Each row is a point on a tangle of strands that fork and nearly touch. The rows are in no order.
In the rows, zero is written as 128.
Points whose rows are less than 116 apart are linked; no others are. Some points are linked to none.
J101: [114 175 128 196 122  98  55 114 101 154  73  98 137 198 174  88 131 174
  82 137 104 161]
J785: [121 139 142 148 142 125 117 137 100 161 131 118 138 161 151  97 135 168
 120 109 127 124]
J417: [146 178 140 125  97 167 116  94 110 116 144 158 152 149 172 156 145 148
 108 102 132 156]
J591: [124 200 163 133 101 129 105  73  84 106 137 131 142 138 136 152 128 186
  88  88 138 151]
J605: [104 134 144 183 175 135 168 133 135  90 111 121 131 125 117 116 132 137
 126 151  93  92]
J639: [130  80  98 101 111 135 155 152 129 139 151 121  85  56 106 180  93 102
 145 147 199 116]
J156: [138 156 135 113 125 205 126  92 120 128 173 155 155  88 147 144 145 137
 121 141 152 132]
J696: [139 132 111 113  83 117 121 103 107 101 122 151 152 138 126 224 167 101
 164 169 118  98]
J198: [135  76  88 139 110 149 140 136 153 137 167  91 124  81 107 150 101 147
 130 122 190  92]
J738: [140 124 160 128 148  97 142 187 108 167 108 104 122 165 101  82 121 148
 121 107 121 107]
J898: [137 120 134 108 164 171 110 145 157 168 120 114 106 155 158  57 158 115
 106 118 158 177]
J922: [124 107 119  93 134 125 129 203 167 143 122 112 121 110 102  46 105 119
 164 108 124 139]
J705: [102  97 115 133 171 124 155 157 108 145 153 151  99 123 135 103 159  89
 159 165 147 127]
J946: [ 86  75 119 134 182 100 132 138 102 149 175 138 100  82 118 134 125  91
 132 182 189 123]
J737: [173 158 142 120 103 101  93 130 120 143 112 186 113 183 159 131 118 141
  89 121  61 178]
J238: [144 124 139  71 114 111  97 139 110 130 152 105 147 172  89 112  83 111
 109  88  99 150]
J180: [165 179 153 176 164  95  94 131  66 142  86 161 136 197 143 104 117 117
  93 105 100 154]
J506: [ 96 147 101 132 205 182 158 118 114 112 138  94 164 125 116 113 119  76
 127 151 143 101]
J467: [ 99  74 112 126 138 165 152  74 101 129  99 104 123  73 100 191 116 110
 179 165 116  74]
J999: [152  92 128 118  93 144 154 162 116 156 148 147  99 102 139 162 135 121
 156 158 190 119]
J378: [158 142 162 106 116  98 174 132 135 129 138 121 113 116 103 120 148 129
 123 151 126 111]
J968: [111  99 160 118 125 171 105 124  86 109 110  99 118 140  91 169 102 147
 134 118 108 116]
J386: [106  75 100  77 147 124 193 119 199 134 112  92 148  50  95  89  83  63
 136 175 166 121]
J571: [116 108 134  95 156 124 164 182 149  96 142 145 120  77  82 127  83  68
 100 179 187 147]
J181: [150 158 122  72 154 175 162 114 147 134 170 144 142  78 126 115 141  83
 117 149 164 136]
J657: [133 117 138 159 175 111 142 150 109 132 109 156 121 154 150 128 180  94
 169 166 128 110]
J457: [124 182 125 187  86  71  80  92 134 101  84 160 130 152 143 148 181 189
 118  95  89 103]
J247: [117  96 119 106 114 133 112 126 106 128 131 114 144 168 102 146 103 145
 142  73  82 112]
J471: [141 147 114 129 115 134  95 198 152 143 141  80 115 107 124  67 118 159
 145 104 118 145]
J617: [126  64  76 133 119 135 191 108 175 120 159  91 142  66  96 137  74 118
 105 148 161  75]
J104: [ 70 117 119 120 140  98 153  96 110 132 182 120 141 131 118 166 150 155
  96 161 139  92]
J429: [141 128 124 112 141 103 206 155 128 119 136 112 126 105  88 105 113  91
 134 151 130  86]
J995: [153 137 118 143 152  94 141 159 188  99 158 128 103  89 112 113 124 128
 141  88 112 133]
J678: [125 122 137 157 175 159 140 126 181 104 124  82 149 131 124  89 132 132
 103 146 121 117]
J967: [104  82 128 127 140 161 158 150 130  91 153 148 109  80  99 144  79  88
 110 184 138 138]
J349: [120 177 127 185  78 105 114  71  99  82  84 161 126 143 145 138 203 148
 132 114 121  92]
J132: [136 102 125 132 135 182 122 168 127 116 169 172 146 107 111 122 103 112
 100 145 145 113]
J958: [183 151 124 147  86  90 109  83  93 134 106 152 136 169 144 165 170 120
 165  84 130  96]
J69: [106 112 126 132 164 116 135 150 149 125 142 109 160  86 115 191 110 105
 161 174 156 127]
J590: [138 164 142 144  75 114 126  81 113 108 111 124 101 119 135 137 202 155
 161 145 107 102]
J813: [113  89 122  91 157 148 187 105  88 161 154 171 104 105 126 145 119  98
 153 105 163 110]
J385: [134 132 120  96 129 112 182 149 181  89 172 142  66  70  93  91 128 117
 109 126 128 142]
J560: [185 149 126 123 141 106  66 145 141 174 107 186 102 159 145 128 150 142
 118 105  75 145]
J368: [ 47 155 173 173 107 124  97  76  74  90  58 142 140 142 138 142 146 171
 150 100 104 128]
J145: [109  74 134  81 136 124 150 175 131 159 108  86 124 151  87  81 113 118
 140 117 121 105]
J293: [136  85 177 135 143 197 168  95 127 138  98  93 122 133 145  99 134 118
 135 148 142 141]
J186: [ 96 113 153 125 113 153 139  87  92  84  92 113 119 103  87 179 123 136
 165 146  85  94]
J38: [ 75 176 164 144  94 123  79  38  73  90 106 136 142 146 134 147 149 172
 117  71 102 148]
J328: [118 140 118 150  95  92 119 109  86 106 110 152 160 159 138 200 159 126
 175 108 128  98]
J542: [109  89  89 119 178 186 144 119 134 155 123 105 131  67 107 156 112 103
 176 131 147  73]
J638: [189 136 131 145 110 100  68 118 125 152  94 178 125 171 126 162 170 142
 135 101 101 100]
J344: [ 93  93  83  96 132 135 166 114 116 134 160 101  78  55 115  99 124  84
 133 201 129 116]
J811: [100 142 163 149  91 115 114 130  91 119  74 146 174 192 136 166 136 175
  89 119 117 107]
J359: [135 197 139 204 130 104  64  96  60 135  49 140 139 202 169 113 105 135
 104 104 115 177]
J985: [100  98 105 143 203 160 147 104 121 149 156 106 159  99 115 103 110  86
 171 126 145  99]
J654: [103 133 107 140 186 179 147 124 130 114 124  88 145 175 132  72 146 102
 113 122 124 104]
J11: [125 110 120  96 131 112 194 198 159 102 135 123 133 126  83  91  91  92
  94 130 166 123]
J909: [123 136 135 139  93 148 121 145 113  93 157  95 144 148 133 110 121 125
 106 166 123 149]
J991: [150 182  93 168  99 107  72 121 146 116 108 106  81 155 141 139 121 192
 110  64  67 130]
J701: [131 124 154 117  99 144 157 155 108 131  91 148 174 200 153 172 104 151
 109 107 109 133]
J878: [126 168 125  69 148 136 143 159 136 115 121  90 135 146 131 168 140 107
 153 108 146 144]
J564: [ 91  96 131 162 161  96 129 129 103 129 162 115 105 114  98 145 140 146
 106 175 157  96]
J287: [131 185 127 173  70  88  72  91 130 121  86 145 114 147 142 146 122 224
  94  62  66 120]
J834: [134 159 142 150  40  98 109 106  87 140  88 159 124 157 179 142 143 179
 159  97  90 147]
J883: [163 143 162 151 165 105 124 132  98 136 107 170 146 195 144 131 149  95
 117 128 116 139]
J172: [105  89  72 104 163 123 197  94 166 125 129  89 151  46 110 151  56  72
  97 172 169  98]
J194: [151 158 121 168 155 123  51 123 142 168 116 131 143 189 176 101 140 139
  77 135 116 184]
J111: [133 126 118 148 136 163 141 118 102 124 135 131 158 128 142 158 110 111
 176  97 140 123]
J916: [ 88 130 159 123 110 106 132 125 116 120 116 121 157 149 121 184 152 184
 115 148 129 103]
J320: [166 117 126 110 119 122  75 164 125 168 107 128 136 192 122  72  71 111
  89  97  92 161]
J557: [173 129 125 125 143 162  64 131 180 182 117 129 135 172 178  79 135 108
 101 118 126 183]
J652: [122  76 145 116 156 178 171 136 167 153 122 112 100 118 144  41 137 114
 136 132 156 145]
J783: [176 198 117 154 121 103  58 149 115 187  98 158  70 131 157 108 127 172
 127  98  79 155]
J354: [159 167 132  89  91 148 145 137 129 105 179 105 145 113 125 105 129  99
 103 165 163 159]
J649: [ 98 108 126 106 164 125 124 161 160 144 133 106 152 153 147 163 133 108
 140 136 167 154]
J920: [105  94 112  60 115 110 190 143 187 126 141 161 105  82 113  49 112  94
 133 109 186 165]
J551: [153  95 141 148  95 155 144 147 101 139 149 173 152 106 123 172 118 126
 128 170 149  89]
J329: [175 107 107 101 123 130  76 155 186 159 131 147 152 148 134  64 104 107
 102 101 126 166]
J888: [ 97 128 100 127  76 155 118 137 136  79 150  73 123 124 127 148 133 154
 137 152 101 126]
J896: [133 150 137 152 115  86 110 135 139 136 168 162 149 105 161 180 147 168
 161 123 141 134]
J983: [175 156 157 101 107 139 114 123 116 124 155 162 120 135 142 129 124 121
 101 113 109 175]
J697: [128 125 129 160 150  99 113 124 166 112 166 123 126 111 132 163 128 156
 142 100 124 127]
J465: [109 110 120  68 154 135 164 145 206 118 155 177  98  88 129  80 135 116
 135  95 127 163]
J965: [170 151 169 130  99  84 133 102 133 110 100 104 106 136 139 139 161 141
 154 125 106 139]
J864: [112 157 121 132  82 128 108 129 142 100 134  83  98 132 139 142 142 196
 124  99  86 132]
J964: [119 119 139 155 134 116  72  96 118 136 147 124 141 175 176 122 149 145
 122 128 120 172]
J270: [165 163 123 150 125 115  83 150 143 158 143 127  98 108 147  69 116 166
 142  92  82 166]
J531: [125 128 113  92 127 139 132 114 139 120 140 124 148  97 121 182 152  96
 155 184 131 116]
J973: [114  63 103  60 105  83 180 134 212 117 142 137 109  51  85 104  95  81
 152 152 169 146]

Follow the links from the first point to the second, and from the first to the third. Name the last point that the two ways share.
J359, J506, J38 | J194
J811, J654, J368 | J194
J864, J958, J652 | J560
J38, J898, J386 | J417
J652, J590, J38 | J417
J958, J293, J967 | J560
J104, J968, J652 | J557
J564, J652, J678 | J557

A fork is a point with three links. Follow the links from the first point to the second and name the forks in between, in order.
J293, J145 | J557 J194
J696, J652 | J560 J194 J557
J737, J617 | J417
J571, J878 | J417 J560

A fork is a point with three links, a tip a point with one. Leave the first point through the second and follow the links. Name the first fork or tip that comes.
J967, J132 | J896
J287, J991 | J417
J878, J649 | J560
J557, J329 | J605
J985, J542 | J557
J916, J104 | J194

Name the points in between on the shortest way along the links from the first point to the second, in order.
J328, J968 | J958 J638 J560 J783 J270 J471 J922 J145 J738 J785 J964 J194 J557 J329 J320 J238 J247
J965, J194 | J590 J349 J457 J287 J991 J864 J888 J909 J354 J181 J156 J417 J983 J737 J560 J783 J270 J471 J922 J145 J738 J785 J964
J386, J181 | J172 J617 J198 J639 J999 J551 J132 J967 J571 J11 J429 J378 J965 J590 J349 J457 J287 J991 J864 J888 J909 J354
J605, J946 | J678 J654 J506 J985 J542 J467 J186 J968 J247 J238 J320 J329 J557 J194 J101 J359 J180 J883 J657 J705
